Each row is a point on a tangle of strands that fork, close into loops and nearly touch. The rows are in no order.
Points whose rows are less than 90.3 apart are linked; no others are. Some points are linked to none.
z_325: [ -2  13   5 -27  29  12   2 -20  50  -8  32 -31   4  29  17  -8  19  52
  49 -28 -12 -16  13  14 -14]
z_592: [-13  22 -25 -19   4  20  26   9 -24  25   0  17  11 -24 -60  32 -14 -60
  -5  15  16  -6  13  -1  41]
z_496: [ 12 -13  31  15 -30 -12 -29  26   0 -72 -14  30  -9 -26  39   1 -25  25
 -46   6 -26  -3  -2 -28  16]
z_586: [-11  16 -20 -30   2  41  26   8  -8  22   8  -3  -1   5 -57  27  -8 -32
  10 -15   7  -4  22 -10  26]
z_167: [-19   3  14  -3   9 -11 -25   9  46 -21  64  -7   0   2  18  43 -33  50
  56 -24 -26  17  22   0 -15]
z_205: [-23   7 -17 -29   3  52  20   2  -9  26  31  -7 -11   4 -25   5  14   5
  20 -24   5 -16  35  -5  24]
z_493: [-15 -29   1 -12  39  38  16 -18   0  28  -1 -38  10  19 -24  -9   8 -16
  -2 -40 -13   5  21  26 -14]
z_421: [  4 -12  -6  19  23  -1   6   9 -57  32   3  34  -3 -24  -2  12  -4 -28
 -36  36  -5 -13   2  13  -3]
z_486: [ 20  -4   9  24  23 -13  23 -12   5  10  15 -18   6  -4  -8   9  -6 -23
 -26   7  -9  27 -21  27 -37]
z_443: [ -8 -19  38   7 -22   7 -21  21  14 -62   9  20  -8 -30  33  14 -36  35
 -19 -17 -27   7  11 -30  32]
z_54: [ -2   6 -27 -17  13   2  19  -5 -38  38 -25  23  16 -10 -51   0  -8 -62
 -25  44  22 -16   5  -1  27]
z_540: [ 18  19   8  24   1 -18  19  -8  25  -4  20 -29  -8   3  11  14  17   2
  -4   3  -8  29 -32  17 -46]
z_202: [ 31  -3   7  40 -17 -49 -34   4   3 -31 -44  -2   2 -32  26   1   1  10
 -45  27   1  14 -37   4 -10]
z_660: [ 20   9  14  43  13 -30   8   7 -19  19  16  10 -23 -14  44   3  14   7
 -19  48  -6   5 -29  -3 -57]
z_302: [-26  -8 -29 -34 -34  54  -5 -14 -29  37  -9  15  26   3 -39  -5  15 -21
  15 -32  51  -1  17 -46  25]
z_283: [ -3 -27 -19 -16   7 -25 -16  -9 -45  17 -66  41  47  -3 -24 -28 -21 -53
 -43  32  11  -7  -4  31   6]
z_174: [ 22   6 -21 -33  10   4  17   1 -34  40 -38  11 -12  16 -41 -19  -1 -54
 -27  47  29 -24  22  -2   6]
z_599: [ 14  23   1  -2  14   2  12   2  15  -2  -1 -38 -18  27 -39  41 -24 -12
  17  -6  -2  25   3   2  -4]
z_811: [-26  10  40  11 -31  -5 -22  25  51 -66  20 -12 -30  -1  43  19 -37  55
  69 -35 -34  22  -3 -30  18]
z_741: [-33   9  26   0  -6  -4 -25  18  50 -50  50   4  -7  11  30  29 -43  55
  75 -41 -32  12  16 -25   6]
z_172: [ 11   7  28  34 -56 -33 -25  23  22 -77 -30  11 -25 -25  45   2 -10  27
 -22  10 -18   4 -27 -26  22]
z_629: [-45 -40 -30   7  -5   9 -15   4 -57  27  16  38  10 -61  13  11  38  -1
   5 -24  -3 -20   4  14  31]
z_96: [ 34   0  -1  -1  -6 -48 -42  23 -33   6 -57  52  -8   1  10 -11 -25 -10
 -50  34   3  -1  -3  26 -15]
z_704: [ 20   5  -8 -23  -4  18  26  -4 -22  28  -5  -3 -32  34 -20 -21  16 -29
 -19  32  24 -26   9 -11 -14]
z_447: [ -8 -36  -6 -11  28  35  32 -20 -15  42   2 -26  -3  30 -11 -43  36 -44
  -6 -21   0 -16  32  14 -20]
z_792: [ 31  42  -1  24  14  -9  13   5  45 -13  35 -32 -21 -12  41 -13  40  56
  51  -4 -25  -7   8  23  -5]
z_273: [-26 -33 -35  12   1  -7   9   4 -72  36 -30  52  25 -50 -12 -10  15 -71
 -24   7  -4   3 -11  50  15]
z_999: [-12 -14  -6   2  37  29  31  -3 -35  52  12  10 -14  -5  17 -23  26   0
 -11   9 -33 -20  21  39 -13]
z_58: [-19 -23 -38 -16 -11 -17 -15   2 -59  24 -54  54  42 -29 -21 -15  -5 -61
 -27  11  18  -7   0  29  28]
z_434: [ -7  -2   8 -33 -29  27 -12 -13  11   2   7   1  -1  49  15 -32  12  46
  21 -12  26 -14   7 -48  -2]
z_708: [  6  10  11  11   8 -41 -21 -19  26 -40 -58 -12  47 -22 -23  22 -33 -14
 -24  28  15  21 -28  -8  15]
z_728: [ 19   1  16  28  -2 -48 -37   5   0 -47 -52  11  24 -23   9   8 -24 -11
 -49  39   2   3 -36 -10  -4]
z_509: [  4  20  26  43 -28 -25 -20  21  36 -80  -5  -3 -32 -32  36  21  -8  28
  -2 -19 -31  15 -34  -8   5]
z_439: [ 13   6  -1 -12 -13   5  13   8 -18  11   3  12 -23  42   2 -18   2   9
 -20  20   9 -23  -8  -7  -6]
z_670: [ 17  50  -9  31 -35 -16  17  13  46 -22   6 -42 -48   4  -7  25  20   8
  38 -11  -6  17 -29   8   3]
z_797: [ -7   1  14 -17 -32  27 -11   4  11  -1   0  -6   1  34  -7   3 -16  24
  12  -8  23   3   3 -48  17]
z_294: [ 38  41   3  32 -15 -15  10   9  45 -23  16 -43 -38  -7  24  -5  39  45
  44  -9 -10  10  -1   5  12]
z_700: [-42   1 -30 -21  26  43  29  -4 -21  39  32   0 -14 -19  -2   0  40   5
  36 -30 -17 -39  24  27  18]
z_271: [-35 -31  -5  -3  -8  21 -11   3 -34   0  21  33  10 -38   5  16  -1  16
 -20 -36 -11 -10  15  -2  32]
z_911: [  3   0  30  12   4  -6  -6  -2  19 -28  20  -2 -12   2  36   2   5  58
   5  -9 -14   3 -15  -5  -3]
z_154: [ 38   5   1  41 -14 -40 -18  -3  -5  -4 -36 -15 -18 -11  20  -2  18  22
 -20  23  10  12 -34   3 -10]
z_71: [ -6  15  10  -8 -22  -9  -1  12 -11 -24 -31  14 -10  38   0   3 -20   6
 -35  23   6 -21 -37 -13   7]
z_91: [-20 -30 -12  -7  37  35  36  -8 -35  63  16 -11 -17   6  -3 -40  45 -31
   4   2 -24 -29  38  36  -7]
z_664: [  5  50  -2  35 -23 -34   7  20  38 -32  -5 -21 -33   5 -13  46  -9 -17
   9   5 -19  17 -53   8  -8]
z_128: [-14 -33 -31 -27 -11  19 -19   0 -58  67 -30  27 -18  17 -14 -37  30 -20
   6  -2  27 -31  30   3  -1]
z_705: [-17   2   9  -7  18 -10 -16  -1  29   2  68  -7   0   7  -9  48 -34  20
  30 -25  -9  30  24   4 -13]
z_350: [ 22   1   5   8  22 -21  -2 -20  15 -16 -42 -18  42 -11 -33  20 -28 -29
 -25  13  16  23 -19   2   4]
z_932: [ -7  -8   4  -2  36  17  20  -1 -19  21  39  19  -2 -11  35 -14  14  39
  -2   3 -28 -29  18  22  -5]
z_560: [-12 -14 -22 -18 -21  27 -14  -8 -44  49 -20  19   4  11 -34 -10   8 -17
  -1   7  47 -13  19 -28  21]
z_557: [-10   4   8 -20 -39  39  -7   4   9  -1  -1   6  27  20 -29  16 -29  -3
  16 -15  29  23  14 -56  30]
z_444: [ 31  36   5   8  40   1  21  -2  34   6  42 -13  -2 -13  57 -17  26  56
  41  31 -25 -24   7  27 -25]
z_951: [ 38 -23   4  -5  13  -8  23 -32  12  38  19 -36   2  28  -3 -52  32 -27
   4  14  32  11  13  -6 -40]
z_903: [ 18  -3 -12 -20   3 -25   0 -20 -18  -6 -62  17  45  13 -27 -37 -15 -50
 -40  37  30   2 -13  14   2]
z_253: [-12 -22  -2 -30  28  23  -7 -21  30   7  -3 -42   2  32 -27  13 -13   4
  18 -55  -5  29  24  16 -20]
z_482: [ -6   0  24  -8   9   7 -10 -23  38 -31  21 -10   6   7  42 -17   6  75
  41 -18 -20 -20  -5  -4   0]
z_607: [ -9 -27 -22 -39  -7  18  -8  -9 -37  52   7  29  -7  23   9 -54  33  22
  11  -7  12 -37  33   6  -4]
z_494: [ -7  36  -1  -4   3 -21  10  18  -5 -22 -30  17  17  16 -21  17 -31 -25
 -30  47   8 -21 -34 -11  16]
z_930: [  9  11   8  -1   7  -7  17  -1  29   4  67 -10   8  -3  -2  24 -16   7
   6 -13  -1  32  21   4  -7]
z_772: [-10  54   1  -6   7 -24  15  16  29 -44 -20   3  20  14 -31  35 -49 -39
 -17  35  -2   2 -34 -10  15]
z_758: [-15  -7   7 -25  38  10 -12 -22  43   4  23 -38   6  26   5  11   4  31
  50 -41 -21   9  28  32 -25]
z_295: [ 19 -17  11  11  21 -12  12 -23   5   0  -9 -18  30   0 -30   8 -17 -34
 -29   3   5  28 -19  10 -19]
z_910: [-12   7  36  24 -46 -17 -28  18  45 -67  -5 -16 -17  -6  12  31 -36  25
  23 -25 -25  34 -23 -25  17]
z_855: [-25 -23   9  -6 -21  16 -16  16 -13 -19   7  30  14 -35   6  13 -24  21
 -33 -23 -10   3  10 -24  37]
z_362: [  6  12  -4 -11 -22   9  -5  -6  -2 -13 -26   9  46  13 -46  17 -41 -22
  -2  18  43  20  -7 -43  30]
z_658: [-37 -46 -25  25  13   5  -3   9 -60  35  20  38   4 -67  34  -2  34 -17
 -16 -16 -21 -15  13  40   7]
z_529: [ 16   4  24  44   1 -13 -22   9  16 -57  14   6 -22 -30  61   1   7  61
  13  -7 -31  -4 -18 -10  -9]
z_476: [ 35 -22   5  21   4 -28   9 -25  14  30  -1 -31  -3  16  22 -48  44  -5
   3  12  18   8  -6  16 -40]
z_968: [-31 -45 -20  24   3   2   4  14 -66  37 -13  48  19 -43  25 -20  17 -41
 -35  -6 -22  -9   1  49 -11]
z_668: [ 28  -7  -7 -19  11  10  22 -25  29  20  22 -46  -2  22 -19 -35  34 -17
   9 -11  36   5  25 -20 -27]
z_922: [ -6 -11 -13 -46 -18  34 -13  -6 -18  31   8  19  -5  44  11 -43  17  26
  13  -4  34 -30  28 -38  -3]
z_936: [ 20  10 -11 -38   5  33  11  -8  28   7  -1 -42  -3  35 -46  -7   8 -40
  16 -18  41  10  17 -42 -17]
z_243: [ -4  50  10  16 -15 -30  -7  35  35 -58  -5 -11  -4   2 -16  52 -48 -25
   4  11 -13  18 -37  -6   3]
z_406: [ 15   6   8  29  10 -19  14 -24  23  11  16 -39 -10   9  29 -21  38  27
  16  -4  -7  13 -30  24 -42]

A piece is two or more points that can be reached from each other along the links. Count, over all rows, the pieces, the separate loops (a circle has one, a figure eight two, a Y none), the forks (points with three links) and the tips (points with one).
pieces | 4
loops | 0
forks | 1
tips | 9

A tip is a point with one link. Name the tips that can be reached along the links from each point below, in the order of the rows.
z_607 | z_302, z_362
z_999 | z_932, z_903, z_930
z_792 | z_700, z_444
z_728 | z_154, z_936

How many points has the smallest loop of links through each point below? Write none if it is on no loop.
z_557 | none
z_811 | none
z_792 | none

Name the points in between on the shortest way along the links from the first point to the second, in order.
z_509, z_932 | z_529 z_911 z_482 z_325 z_758 z_253 z_493 z_447 z_91 z_999
z_205, z_670 | z_586 z_592 z_54 z_174 z_704 z_439 z_71 z_494 z_772 z_243 z_664
z_167, z_482 | z_741 z_811 z_910 z_509 z_529 z_911
z_903, z_509 | z_283 z_58 z_273 z_968 z_658 z_629 z_271 z_855 z_443 z_496 z_172
z_668, z_728 | z_951 z_476 z_406 z_540 z_486 z_295 z_350 z_708
